Each row is a point on a landscape with many peaks, with its height.
A climber steps from a point to whichever of its 2 nearest points has the largest rise for the distance, and stops where none of them is higher. Distance is the straight distance between rows; heights are no part of it.
led height 4.04: [ -5  -8   5   5  -9  14  -3  -6 -12  20  -2  -2   2  -6 -21   1  10  -4
  -7   5   9  -5  -2 -23  -8  -5 -11  -3  -7  24   6   9  12 -10   0 -19]
Vora height 5.20: [ -1  18  26 -18  -4  16 -12  -4   6   1  17  19  -3   4  -2 -18  11 -11
 -19  -8  -9  -7   3  15   3  -8 -19  -6   9   7  14   7   7 -17   8  -3]
fope height 3.75: [ -2 -12   8  -1  -5  -1 -17   2  -6  14 -14   5   9  -9 -26 -12  19   3
 -21   0   8  -8   2 -22 -10  -6  -9  -9  -8  19   4  19  13 -20  -3 -15]
degap height 0.75: [ -9  14   4   4   5  -5  -3   8  -4 -17  -1  -5  13  10  -8  -2  -8  -1
   1 -19  -7 -15  -1  -8  13   0   3  -4  18  -2   1 -10 -13   4   6  -9]
dumeg height 5.55: [  8   3 -13   3 -16   7  25  -2   8 -23   5  12   4   7  13   1  -6  -5
  31   1  -5   6   2  -4   3   8  -6   2  -6   2  -9   3   5   9  -9  30]
sozav height 7.51: [ 15  24 -21 -13  -2 -40  10   5  -4   6  16  -5  -5  18  -4   9  10 -13
   5  -2   4  -1  -4  -9  -2  10  -1  10 -12  -4   1  -4   8   7  -6  -7]
rodos height 3.26: [  3  -7  -1  -6   7  -2  10   0  -1 -15  -4   2  -4  -1  -3  19  -2  -1
 -12  22  -1  -8   6  -2 -18  -3   1 -11   5  15  -7   0   2  -8  -5   2]
Lume height 3.06: [  1   3 -24  -9   9 -27 -13  13   3 -15  -5 -12   5  -4  -4  15   8   5
  11 -15   9  -3  -2 -10   1  22  28  -1  -7 -19 -12 -17  -1  12 -16   6]
lifud height 3.66: [  1 -16  10  -1  11 -14  -9 -10   0  11   1  -5 -10 -15   8   0  -3   7
   8  16  -4  15   2   6   8   3  12   1 -12   1  -2   1   0  -6  -7  -8]
san height 6.84: [-10   3  -3  -4   6   6   4   0   6   7  13  -5  -9   3   8  15   3  12
 -15  21   2   1   6  30 -12 -30 -11  -5  12 -23   7  -4 -11 -13  -2  10]
puna height 5.04: [ -6  16  -4 -14 -22 -22  20  -2  -4 -20  21  -3 -10  15  12  13   6 -14
  21   4   9  -5  -6  -8  -8  -2   0  -7   1  -6 -20 -13  -7  19  11  22]
naram height 3.03: [ -4 -10   1   0   8  12   8   6  -8  13 -15  -3 -10 -14   3   5  -5  18
  -9  -4   2   6   4  13 -10 -13   7  -6   8   1   4  -8  -6   1   7  -6]
Pused height 5.51: [  9  -4  -2   0   8  19   1  -2  14  -5   3   8  13   5  15   5  -8   4
 -14  12   9   3  -2  23 -20 -11  -7   6  12 -13  -6  11   3   2  -3  11]
faluf height 2.77: [ -7   1  -3   5   7  29  13   6  -8  20 -21   4   1   2  12   5 -13  22
 -12  -8  11  -1  -9  20 -15 -12  -2   0  11  -3   9 -14  -9  -4   2  -8]
bobov height 4.98: [  3  -1  -7  14   2  -5  15  10   3 -26   3  -4  -2  -8  -4  -4  -3  -1
  10   8 -21   3  17  -5  20   3   4  14   8 -10  10  11  -8   7  -3  14]
nabak height 1.56: [-14 -20  -4  25   1  23  -5  -4  -2 -10  -6 -14  18 -14  -8   1 -10   5
  30 -13  15 -13  10  -2  10  -5  11 -10  10  -5  -9  -6   1   8 -11  12]
kov height 6.01: [  7   3  -6  -4  -7  -2  11  14   0  -5   6   7  -3  18  -8  12  -3  -2
 -15  16   1 -13  11  -1  -5 -10 -18   2   0   1  14  12  11 -12  -7   3]
zek height 0.58: [-20  16  27  14  -7  -3  -6 -10   0   7  12  -7   6   0 -10 -17  -3 -14
   2   5  -3   7  -5 -17  11  -6 -13   0  15  -5   0   2 -11   1  21  -6]
dekan height 4.91: [ -7   6  12 -14  -3  -9 -17  -4   1   1   9   9  -6   4  -7  -4  15 -11
 -22   3  -8  -8   5   1  -2  -5  -7 -11   1   8   9  14  10 -17   0  -6]
Zako height 7.81: [ -7  -7   7 -14  -1  -8  -4  -3   6  -3  26   0 -13  -2   6  16  11   5
 -13  29   7 -12  12  20  -2 -22  -5 -10  -3 -15   5   3   8 -18  -4  14]
pipod height 0.65: [-10   9  12   7   0  -2   3   2   0  -6   1  -8   9   0  -9  -9  11  -6
   2 -11 -13   6  -2  -8  13  -2   2  -6  19   3   0   7 -12   9  27   3]
Zabas height 1.71: [-14  -9   5  -8   8 -26 -12 -10  -7   7  13  -7 -18 -12  -2  10  19  11
 -13  18  -1  -7  13  16  16  -3  11 -12 -14  -3   5   2  -5  -9  -7  -2]
Bome height 3.56: [  8  -3  12 -14  11  11  12 -12   8  -9   4   4  -6  -1  -2   5 -13 -16
  -6  20  -5 -18   8   8 -15  -7  -9  -9   6  17  -4  -2  12  -7  -7  -9]
noful height 4.36: [-10  -1  21   6  -5  -8  -7 -14 -10  20   9 -15  -5  -1 -17   7   2 -15
 -10  17  16   1  -6 -22  -8  -9 -12 -14  -6  10  -6  -2   8  -5   7 -18]
Raput height 2.76: [  4 -10   5   6  18   8   7   8 -12  17 -19   0 -12 -10 -12 -13 -10  12
  -2  -5  -9  -1   4   1  11  -4   9   9  -3   6  11  -5  -2   2   4 -20]
bil height 6.38: [  5   0   6   0  -2 -16  -3  -3  -5   3 -12 -14   1   1  -2  -4  -1   1
   1  -1   9  15 -16 -16 -20  18  14  -8  -3  10 -25   4  -7  11  12  -4]
duz height 2.58: [-12  -2  14  -9   1  -8 -10  -2  -8  -9  -4  -6  -4 -18  -7  10  -4   7
  -2  -3  -5 -18   4  -4  14  -4  12 -16   1  11  -4 -18  -4 -10   0  -8]
zonud height 2.21: [  6   6   3   4  -5  10 -23   1  15 -13  -5  17  22  18 -16 -26   2 -21
 -12  -4  -8 -10  -9 -17  -6   8  -6   3  14  23  -9  23  12  -3  -8 -18]
pebup height 6.77: [-10   0   1  -8  -2  16  -1   0 -10  -1 -11  -6   0  -8  11   1  -3   8
   8 -31  -2  -1  -8   8   6   5  15 -10   6   1   0 -23 -16   9  21   4]
pebun height 6.78: [  9   7  -5  -8  17 -29 -23  -2  18  -7   5   3  -3  11  10 -11  12 -12
  -3   2 -25  10   0  15  21  21  12  12  -7   3   4  16  -5   9   2   0]
Setid height 0.95: [-12   2   4  16  -3   5  -9  -3  -3   7  -4  -3   8 -11  -7 -11 -14   0
  24 -17   0  -6  -3 -16  29  -1   6   2   2   2  13 -16  -7  -2   3 -13]
Bepe height 6.07: [  0  -6  -1   4   7  12   9   2  14   1   0   8  -2  -3  17   0 -13  13
  -3  18  -6   5   5  23   0 -24  -3   3  13 -17  11   5  -1  -7  -6   8]
Gud height 2.00: [-11  -7   5 -12  -9  -9 -12   8  -7  -2  -1  -7  -8 -10  -8 -11  27  11
 -40  -6  -6  -2   4   5  -7  -4  12 -16  -8  -6   0  18  -6 -18  11  17]
raza height 3.45: [ -2 -10   3  -7  -9 -17 -15 -11  -5  12  -5   0  -5  -6 -11   0  13   6
 -21  11   8  -4   5  -5 -11   4  -4  -8 -24  19   3  17  16 -26 -17  -6]
siz height 2.31: [  5  11  23   1   2  -1  -8  -6  10  -8  14   5   8  16  -9 -19  -6 -27
 -11   2  -6  -1  -6 -12  -9   1 -10   0  13  11 -10  19  11  -3   6  -9]
liv height 4.44: [  5  -3   1   1  -6  26  28  -3  -2 -12  14  17  -2  12  -5  -1  -3 -18
   6   6  -2 -12   6  -4  -7 -17 -28   2   3  14   8  14  15  -1  -1   5]
muv height 1.76: [ -4 -24   7  26  -2  36   2   3   1   1 -13  -8  13 -16  -5   4 -11  21
  19  11  15  -6   9   3  12  -9   0  -3   3  -6  -6   2   4  -7 -13  23]
kup height 5.35: [ -5  10   3  -2 -35 -23  11   2  -5 -19   7   3 -10  -3   4   9   0  12
  10   5 -16   5   2 -22  14   5   1  -4  -4  10  -2   2  -4  -7   3  10]
Zare height 4.05: [ 12   3   3 -17   1  11  25  -5   0   6  18  23 -15   7   3  -6   0 -21
  -4  12 -12  -6  10  13  -3  -7 -23   7  -7  19   9  12  15  -3  -9  -3]
guvel height 5.87: [  6  10  -7  -4 -37 -16  10   3   2 -23   9  21  -4   9   6   1  -3   6
   8   7 -10   0  10 -13  10   4  -6   4 -12   4  -4  10   2 -12 -17  20]
Kufez height 2.13: [  3  -7  -9  29   7  25   6   1   8   1  -6   1  11  -4  10   4 -25  19
  29  -3   4   4   4  14  23  -5  -1  13   6 -17   6 -12  -8   5 -11  16]
ruf height 5.38: [  9   5  -8   7  -5   3   8   9   7 -12  -2   9  11  12  -7  -3  -7  -1
 -12  11  -4  -5  -2 -11  -6   8 -13  12  -2   7  10  20  11  -7 -11  -2]
bezar height 6.34: [  0  -2 -10  -2 -17  16  28   9  -1 -26   1   9   3   2  17   2   5  -2
  15  -7   0   5  10  10 -14   3   1  -2   1  -3  -7   5  -2   7   7  41]
gov height 3.70: [  5  -1 -18  -5  18  -4   7  -2  -3  20   3 -11  -8   1  11  10   2  -4
  20 -11   1  11 -10   7   4  12  11   2  -9  -8   6 -20  -5  15  11  -5]
vadeg height 2.11: [ 12   9 -12  11  -8   2  -8   3   8 -10 -12   7  21  14 -17 -21   3  -8
  -6 -17  -2  -3  -8 -29  -3  15  -5   8   5  12   4  23  12   6  -1 -17]
mene height 2.20: [-20  -5  -1  15 -15 -11  -4   7 -19   8  -8 -10  -1  -7 -15  13   0  19
  -5   0  21 -10  -2 -18   5  -4   9  -7  -8  -9   3  -6  -4  -8  -5 -14]
mino height 1.74: [-13   2 -14   8 -21   2  -3   7 -24  21  -4  -5   0   0 -12  -3  18  10
  -1 -28  13  12  -6 -22   0   5   6  -4 -16   2   5  -2   0   1  13  -8]
lavi height 2.80: [ -5  -3 -13   1  16 -21 -15  11  -6   0  -4 -14  -3 -11  -8   8   1   1
   2 -15  10 -10  -2 -13   6   5  31  -1  -4 -19  -5 -14  -4   7 -14 -19]
toleb height 3.37: [  2   9 -16  -9   8 -25   3   0  -4   1  -1 -12  -6   2   8  15   3   4
  21 -12   7   4 -10  -9   2  17  24  -6  -2 -17  -9 -29 -10  22   3  -6]
Ful height 4.03: [  9   9 -11  -8  25  -7   9  -1  -3  17   2   0 -11   6   8  10   1 -11
   3   3  -7   1   1  18   0  -2  -1   6   0  -5  17 -20  -5   9   4 -16]
Vofoz height 5.71: [  8  12  -6  -3  -2 -32  -6  -5   9   1  34 -14   4  17   1   4  10 -23
  11  17  14  -3  -3   2  -8  -3 -16   6  -1 -28  -9   6   3  14  -4   9]
panoz height 4.77: [  6   8 -17  -2  19  -2  -2   6  16 -20   8  -2  12  11  -2   2  -5 -16
   3  -2   1 -17   5   4 -10  -5   0   3  17 -10   2  -8  -1  11  -8  -1]
dof height 1.25: [ -3   5  11   6   6  -3  12  -5   2  18   2   3  -7   4   4  12 -14   4
  -6  19  -6   8  -7   9   3 -12 -10   8   2  -2   7  -5  -8  -6   8 -15]
Tuz height 2.50: [ 10 -14  26   1  16   6 -12 -11   9  -3   0   3  -7 -10  -4 -21   2 -11
   3  17 -11   1   6  10   6  -6  -8   1  12  13  -7  18   4  -4   1   2]
Fup height 2.17: [ -5  -6  -7  -9  -3   6 -13   8 -13   6 -10   2   5  -2  -9  -9  26   3
 -28 -21   5   2   7   0 -16   1  10 -13  -5  -4  10  14   1  -2  11  13]
Rep height 3.02: [-10 -15   9  -3 -11  10  11  -3 -10  -5  -6  -2 -18 -22   3   3   2  13
  -3   3  -9  -4   7   2  18  -9   4  -9  -4  11   1  -4  -4 -14  10  16]
Reriv height 2.08: [ -1 -15   0   7 -11  33   6  -9 -10  21  -5   5   7   3   1   3  -3  -1
   8  -7  20   7  -3  -9  -6  -5 -20   6 -12   5   3   4  12  -2   1  11]
Disum height 3.29: [  8 -18  25 -18  -1   8 -15 -15   3  -1  -8   5  -8 -17   4  -4   2   1
  -1   9   0  -3   5   7 -13  -7   0 -15   1  20 -14  -2   0 -15   1   7]
Bakuf height 6.00: [  6   3 -10  -7  -9 -20  17  -1   3  -1  14  -5 -13   2  18   7   2  -1
   8   7  -3  23  -1   8  -7  13   3   5 -14  -9  -8  -2  -6  11   2  12]
ruke height 1.39: [  0 -18 -14   0  20  25   8   4  -9  -5  -8 -13   5  -6  -3  13  -6  -7
   8 -15   4 -27   8   5  -6 -11   7 -10  10  -4  10 -23   1  10  -3 -19]
selub height 2.42: [-21 -11  12  -3   2  -7 -20  -3 -15  11   2 -13  -9 -15 -12   8   7   5
  -2  -2  13  -9   1  -7   1  -5  15 -13  -2  -3  -7 -12  -1  -2   2 -11]
seb height 5.40: [ -4  12  -5 -12   4 -22 -17  -1  14 -11  33  -6   2  14  -9   5  20 -35
   9  10   3 -21   5   2   3  -3  -9  -2   7 -21  -8   7   1   5  -3   1]
fiba height 2.41: [ 13  -2  31  -9  11   5 -15 -13  17   7  19  16  -1  -2   7 -25  -5 -22
  10   5 -15  12  -2  13   2   5  -9   8   4  11 -13  11   8  -1  -4  -5]
kevam height 1.84: [  2   2  -6   0  -9   7  -9  -7  -3   4  -7  11   4   3 -15 -11   7 -15
   6 -19  -4  -7  -1 -23   8   7 -15   3  -4  19  15  -5   8  -5  -2 -15]
melar height 1.70: [ -2  -8 -17  -3   3  16 -16   0  -8   6 -14   0   5  -7 -27 -19  17 -14
  -5 -19  -5 -23   5 -14   2   0  -2   2   5  20  16   5   7  -6  -6 -23]
duso height 6.52: [  2  12 -15   3   3  -4   9  11   3  -4  -9  12  -1   4  12   1 -13  11
  -7 -10  -9   1   5  10   6   7   4  11  -2  -6  21   0  -4   2   0  -2]
zale height 6.14: [ -4  24  -8   3  -7 -41  -8   3  12   6  24 -11   5  14   6  13   4   0
   9  11  10   5 -16 -10   1  -3  -5  13   9 -36  -8  -8  -8   9  -6   4]
vos height 4.86: [  6   4  -9   5 -21  20  19   1  -5  -9   7  19   4  17  -8 -14  -1  -9
   0  -8  -4   1   1 -14  -5  -2 -20   2  -1  17   9  26  12  -1  -7   8]
ninav height 2.30: [  4 -15  -9  14  11  17  -8   9  15  -4 -11  -4  14  -7   0  -1 -24  11
  10  -1   8  -3   5  12  11  -6   3  11   7 -19   3  -6   5   1 -21   8]
femod height 5.78: [ -1  15  11 -10  -1   7   3   3   1  17   7   9  -4   4  17 -14   3   3
  -8 -10  -6  20  -8  17  -6  -3 -10   3   0  -4  10   3   2  -3  23   3]
pagi height 1.41: [ -7 -14  -7   4  16  24  -1  -2   0  -5  -4 -11  12  -5   6   5 -11  -7
  27 -16  13 -18   4  13  -1  -9   8  -8  14 -16  -1 -20  -5  10  -5  -1]
garu height 6.71: [  8  29 -15  -3  -3 -54  13   2   4   4  13 -17  -8  18   2  17   6  -6
   3  11   2   4  -7  -8   5  -1  -2   6   1 -20  -3  -8 -10   9   2  -2]
vuru height 3.13: [  8  -6  10  -5   2  -2  -2  -1  -1   0 -11   4  -7  -3  -6  11  -6   9
 -20  16  10  -7   0  -4 -17   0   1  -4  -8  17   2   3  15 -16 -10 -14]
laru height 0.85: [ -2   8  -3   9  -2 -13  -9  -2   1 -12  -9  -4   9  -6 -11  -2  -2  -8
  19 -18  -8 -11  -3 -28  18   7  12   2   1   5  -1  -8  -6   4   2 -14]
Tera height 3.27: [ -2 -18  13  -7  14   3   5  -5  -8  -1 -12  -3 -19 -24   7  -3   7  13
  -6   6  -8   2   7  15   1 -11  14 -10   4   2  -5 -11  -9   5   9   7]
Ler height 1.42: [ -9 -10   6  15   1  -8  11  -4 -10  17   2  -6 -14  -9  -2  16  -6  19
 -10  33  11  11  -1   2   6  -9  -2   2 -13  -1   1  -1  -4  -7  -4 -10]
tiri height 6.91: [ -8   3   5 -12  -8   3   9   0  -7   2  18  10 -18   2   2  13   6  -9
 -15  16   0 -17  12  12  -1 -21 -18 -10  -8  -2  20  -1   5 -17  -6   4]
nivi height 5.48: [  0  12  -2 -13 -27 -28   8 -12  -9 -11  19 -10 -12   6  22   4  14   0
  18   4  -2  20  -9  -4  -4  12   6  -3 -14   3 -23  -7  -4  14  12  22]
Lopo height 1.93: [-16 -10   5  32   0  37  10   2  -7  14 -12  -8   7 -12  -2   2 -17  25
  22  -5  19  -1   0   7  20 -17   0  13   9  -9   4  -5  -6  -4 -12  14]
gosik height 2.49: [  3 -10 -10  20  11   6 -14   7   3   6  -8  -5  13  -2 -10   5 -11   7
   1   1  21  -5  -4  -5   2   4   5   8   0 -22   1   0   2   4 -18  -9]
sizus height 4.39: [ 10   8 -19  -5  22   1  20   1   7  -7  -1  -3   4  15   8   8  -6 -14
  -2   2  -7  -1  -2  17 -10  -5  -4   8  15 -16   2 -10  -5  11   5 -10]
Losi height 1.57: [ -1 -13  -9  -5  19  10 -13   8 -11   3 -14  -9   1 -15 -13  -1   7  -6
   2 -21  -1 -30   9  -3   4   0   7  -7   4   5   7  -8   1  -4   0 -26]
dum height 5.43: [  5   1 -11  19  21  -3  19   2  14 -19  -1   2  -3   1   5  -5 -10   4
  -3  20 -19   9  11  14  12  -3   0  12  20 -19  -1   3 -18   6   1   4]
Dak height 3.09: [  4 -18 -28   6  18  22   0   8  -2  27  -4  -7   9   6  -3  10  -1  -4
   7  -7  18  -8 -10  -2  -5   7  -9  14 -17 -10  16 -15   8   8 -14 -18]
mot height 7.73: [  6   5   4  -3   9   2 -27   6  13  -9  -4  12   8  -6   7 -12 -10   9
  -8  -4 -13   1  -1   8  14  10  13   8   7  -6   0   9   1  -6   0  -1]
fibek height 1.98: [  9   4 -13   8 -12  -4  -7  -6   8   9   2  13  15  20 -18 -21   2 -22
  10 -15   0  -2  -9 -28  -2  10 -14  10  -8  22   6  10  13   3  -3 -25]
detot height 4.61: [-11   2  19 -11   1 -14 -19 -17  -3  13  16  -3  -8  -5 -17   7  18 -23
  -8  14   9 -13   8 -10   2  -5 -10 -18  -5  12   2   1   9 -21  -4 -21]
tinik height 7.53: [ -1  -1 -12 -15 -20   6  20   4  -9 -20   1  18 -14  -5   8   6   9   4
   7  -6 -13   5  12   2   0  -1   1  -2 -13  11   3   3   2  -6   4  27]
Zirub height 7.50: [  1  10 -12 -12  -2  -1   3   5  -8   2 -13  -1   7   6   8   0   2   5
   1 -35   1   8 -11   0 -10  17  16 -10   1   4  -7 -12  -8  17  26   6]
nife height 1.16: [ -4   8  10  16  18  13   5  -6   9  24   3  -3   7   4  -1  -4 -17  -3
  -3   7   1   9 -13   5   1 -12 -12   8  18 -11   8  -7  -4   3   9 -14]
Fakug height 2.38: [ -2  -3 -12 -11   3  -5 -21  18 -10   9 -17  -3  -2  -4 -10  -2  18  12
 -27 -15  -1  -3   3   5  -9  10  17  -3 -16  -4  14   4   3 -11   1  -7]
tiril height 7.46: [ -7   0   1  -7   8  22 -11   6 -10   8 -10  -1  14  -6   0 -12  13   5
  -2 -46   1  -6   6  15   1   8   9  -7   3  -2   3  -6  -7   3  16  11]
fodim height 6.98: [ 15  -2   0  11   0   8  -8   3  21  -7  -7  -2  24  17   0 -11  -9   6
  -6  12  11  20 -11  -4 -22  16  -1  13  -2  -9 -18  21   6   9 -10  13]
pida height 1.06: [-11   4  10  17   2  19   0  -8   0  16  -7  -2  17   1  -1  -2 -21   9
   2 -12   8  -7 -10  -2  10  -7  -4   5  11  -2   9 -22  -4   1   0 -15]
Bemes height 4.92: [-17  11  19  -4 -22 -14  12  -8  -2 -17  10  -1  -9  -8   7   4   0  -1
  11  12 -11  -3  -3 -10  20 -11  -3  -8   7   3  -1 -10 -12   2  19  11]
Dazek height 1.58: [ -9  -4  11  -1 -13 -20   6  -7 -12  10  11 -10 -27 -12   5  15   6   3
  -6  29  -1   7  -4   5  13  -8   4  -8 -18   2   6  -5  -2  -9   2   3]
Bokon height 3.80: [ 13  13  21 -12  12   0  21 -11   2   3  11  12 -20   9   8   0 -11 -18
  -2  19 -17  -3   2   8  -3  -4 -21  -3   2  25   4  -4   4  -3  -1 -10]
bem height 5.14: [  2   7  -7  -2  23  -9 -22   3  13 -17  21  -5  12  13  -9  -1   7 -39
   8   0   3 -24   4   4   9  -3  -7  -4  17 -18   4  -1   9  10  -3  -6]
zer height 2.29: [  6 -12   7   6 -14  38  15  -8 -13  22 -20   3  -6  -3   8  -1  -8  17
   7  -2  21  20 -11   4 -14  -1 -13   6 -13  19  -1 -11   8   8   7   9]
tori height 6.50: [ 15  -1   0  12   4  -5  -9   4  11 -13 -16 -12  21   7  -6  -8   1   0
  -4   2   8  15 -11 -14 -31  18  14  -1   6   1 -30  13   2  15  -3   7]
vimu height 4.71: [  9  -7   6  11  -2   4   5  -4  14 -34   1  10   2  -4  -1 -16   0  -6
  14  12 -21   3  17  -6  19   5  -9   6   7   7  -6  24  -3   1  -1  19]
Kibev height 4.62: [-12   7   2  -9 -25  -3  18  -5  -6 -23  14  -4  -9   7   9  14   8  -9
  22 -10  -7  -9   3 -11   7 -12 -10  -9   4   2  -9 -13  -9  11  17  21]
Kerat height 5.07: [  3   1   4  -2  -6  20   8  -4  16 -10 -15  11  15   2  14   6 -17  13
 -13  12  10   3  -4  15 -33  -8   3 -10  16  -1 -17   1  -7   3  -2  14]
gamim height 6.48: [ 12   9   2   6   1  -1   2   0  17   7  -3   6  12  20  16  -5 -21   7
  -5  12   1  23 -18   2 -24  11  -8  16  -1  -4 -14   8  -6   6  -9  -7]
fana height 5.84: [ 15   3   0   2  28 -22   9  -1  16 -17   3   1 -10   9  12   2  -8  -2
  -2  20 -26  12   8  20  13  10   8  13  16  -5  -1   8 -10  10  -5   0]
seg height 1.83: [-16 -14   6  -6 -11 -20 -10   1  -9   0   4 -11 -21 -18  -2   0  20  20
 -21   6  -2   2   6  10   5  -4  18 -17 -14  -7  -4   3  -9 -15  -3  11]
Marus height 2.61: [  3 -12  17  -2  28   4  -3  -4   1   6  -7   0 -11 -17 -11 -21   4   2
  -6   0 -15  -1   6  16  14  -7   5  -3   6   9   6   8   6  -4   0 -10]
Mose height 5.45: [  3  25  24 -18   4  13   1  -6  -1  12  15  19  -8   6  13 -14  -4 -19
  -7 -12 -13   5  -2  24  -2  -6 -13   2   8   3  12  -8   1  -8  15  -6]
pipon height 3.10: [  6 -24  10 -11  -1  16  -7  -1  -1 -12  -6   8  -7 -16   3  -4  10   4
 -10  10   2  -1   8  14 -15  -1   2 -12  -7  10 -10  14   6 -10  -3  23]
vubu height 4.07: [ -3   0   3   7  -1 -14   0  -5  -1   8  17 -10   0  13 -14   3   6 -13
  -4   9   9  -3  -1 -21   0  -4 -13   4  -2  -3   4   4   8   3   2 -15]
Gelag height 6.24: [  4   8  -4  -4   6   9   4  10  -1   9 -11  17   6   4  15 -14  -7  13
 -17 -22 -10   9  -4  16  -5   6  -2  11   7   1  17   0 -10  -2  18   1]
fol height 2.74: [ 10  -8 -32  12  17  15   0  13  -2  10 -18  -4   7   3  -5  11  -7  10
   4  -8  24   8  -6  -2 -10  12  12  19 -10 -26   3 -12   6  13 -25  -9]
zonon height 5.06: [  8  -2   1  10 -10   3  22  -3   3  -9   4   3  -2   2   9  -9   0 -10
  23  13 -18  17   2  -8  10   9 -10  14  -1   3  -6  14   0   6   5  24]
sazar height 6.02: [  1  27   5  10 -14  -6  13  -4   6  10   1  11   8  19  19   2 -24   5
  -1   5  -2  23 -26  -3  -6   3  -7   7   6   0 -12  -9 -14  13   7  -9]
mivin height 2.95: [ 16 -14   5 -10   7   3  -1   1   7 -23  -5   0  -4   1  -2  -2   7  -3
 -15  12  -2  -2   9   6 -24  12   5  -7  -1  15 -16  18  13   0  -7  16]
Nedip height 4.63: [  3   2  18   2 -21   4   8  -2   8 -17  -1   1  12   3  13   8 -20  10
  -1  10  10   6  -7 -10 -21  -2  -7 -10  12   7 -24   4  -5  -2  -5  12]
Sato height 6.79: [ -3   6  -9   1   5  26   3   9  -7  18 -14   0  13   9   8 -15  -5  14
  -4 -43  -6   0   2  20   2  -2   2   6  16 -11  19 -12 -12   4  14   2]
sot height 7.21: [ 10  11  -5  -3   7 -27 -25   6  23  -6  -3   4   9   4  10 -10  -4   6
  -6  -2 -15  17  -9   7   5  22  16  10  -3  -1 -10  13  -7   3   0  -5]
nifo height 7.52: [  9   7 -23  14   2   0  -9  19  -1  -2 -12   9   8  -3  -5   2 -20  16
  -4  -8 -11   6   2  -2  16  11  10  18  -9 -10  14  -3   3  -1 -24  -5]
nur height 2.59: [ -6  -3 -13  -6  18 -16 -26  17  -4  -1  -9  -8   2  -5 -10  -1  16  10
 -20 -10   0 -13   5  -2   1  11  29  -5  -3  -9  -3   1   2  -1  -4 -16]
lilup height 3.46: [  5 -14  19 -22  15   6 -18 -10  -3  12  -1   0 -17 -19   8  -1   7   5
   1   1  -1   7   3  22   0  -1   7  -6  -3   5  -4 -12  -1  -6   4  -2]
ligir height 4.23: [ -7  -3   6   2 -24 -15   5  -6   3 -21   6 -17   4  -8   3  18 -11  10
   9  14   7   5  -5 -23  -9   0   8 -10   4  -2 -28  -2  -4   9  -4   8]
lebis height 2.54: [  3 -10   2   7  -4  45  15   1 -13  25 -29  -2   4  -9   3   1  -6  23
 -12  -9  17   2  -2  14 -16 -19 -11   4   2   9   7 -11  -1  -5   5   4]
ziz height 1.86: [-12  -5 -10  15 -15  27  -4   3 -20  21 -12  -7   7   2  -9  -1  19   5
   4 -23  29  12  -2 -15  -4   6  -4   2 -17   7   5   3  10   0   6  13]
fegaz height 2.75: [ -9  -4  11  -6 -15   3   1  -3 -17  -4 -10   5 -15 -17  -3  10  -2   6
  10  -6 -10 -19  12  -4  22  -7  -2 -18   3  22   9 -17  -1 -17   9  -8]
Bos height 3.43: [  3  -7 -13  -3   3  23  -4   1   1  26   1   0   6   8  -5   5   0  -6
  -1   0  12  -6  -8   3  -9  -4 -18  14 -20  -1  17   1  23   1  -5 -21]
zof height 6.31: [  0   7   5  -6  20 -38   7  -2   4  -5   8   0 -11   3  12   0  13  -3
  -3  11 -26   8   6  21  22   9  14   2  -3  -2  -1   6 -17   8   7   2]
Sim height 3.91: [ -9 -11  12   6  -9 -19 -14  -5   1  -9   4  -9   3 -13   2   5   0   7
   9  11   6   5   3  -9   8   3   8  -4  -9  -1 -14  -1  -8  -5  -5  10]
riso height 6.83: [ -1  16   3 -13   2 -15  -9  -9   0   8  -1  -6   8   1   9   0  -3 -11
   7 -21   0  16 -20  -8 -14  20  15  -6  -1   5 -21  -9  -5  16  15  -9]
padi height 6.53: [  7   4  -5  -5 -25   0  22  -4  -2 -20   7  29 -12   5   6  -8   4 -14
   4   1 -22   2  13  -4   9  10 -12   3 -10  21  -2  14  11  -8  -1  17]
naku height 8.52: [  1  -3  -5  16   4  -3 -15  17   3 -14 -24   6   7 -12  -6 -12 -15  22
  -3  -7 -11   4   3  -4  17  11  18   6   3  -5   1   4  -8 -10 -14   4]
reto height 1.94: [ -9  -3  -3  13 -24  -6  -6   2 -19  16 -13 -19   5  -3  -8   8   5  20
  -1 -15  24  12 -11 -28   1  11  14  -5 -17   1  -8  -6  -2   6   1  -3]
sur height 6.66: [ 19  12 -24 -11   0 -25  10   7  13  -7  16  -2   0  15   7   5   8  -8
  13   3  -3  11  -7   2  -7  17   3  13 -11 -14  -7   2   3  14  -7   9]
Vud height 3.74: [  1   1 -12  -3  -1  -3  -5  -1   1  20   9  -5  -3   7   4   7   6 -11
   7  -1  13   5  -7  -1   0   1 -15   9 -17  -5   8   0  11   3  -1  -9]

For each start below, name the point where the climber stops.
rodos => Zako
lifud => Zako
mino => lilup
pipod => sozav
Zabas => sozav
detot => naku
Ful => sozav
bobov => naku
ziz => lilup
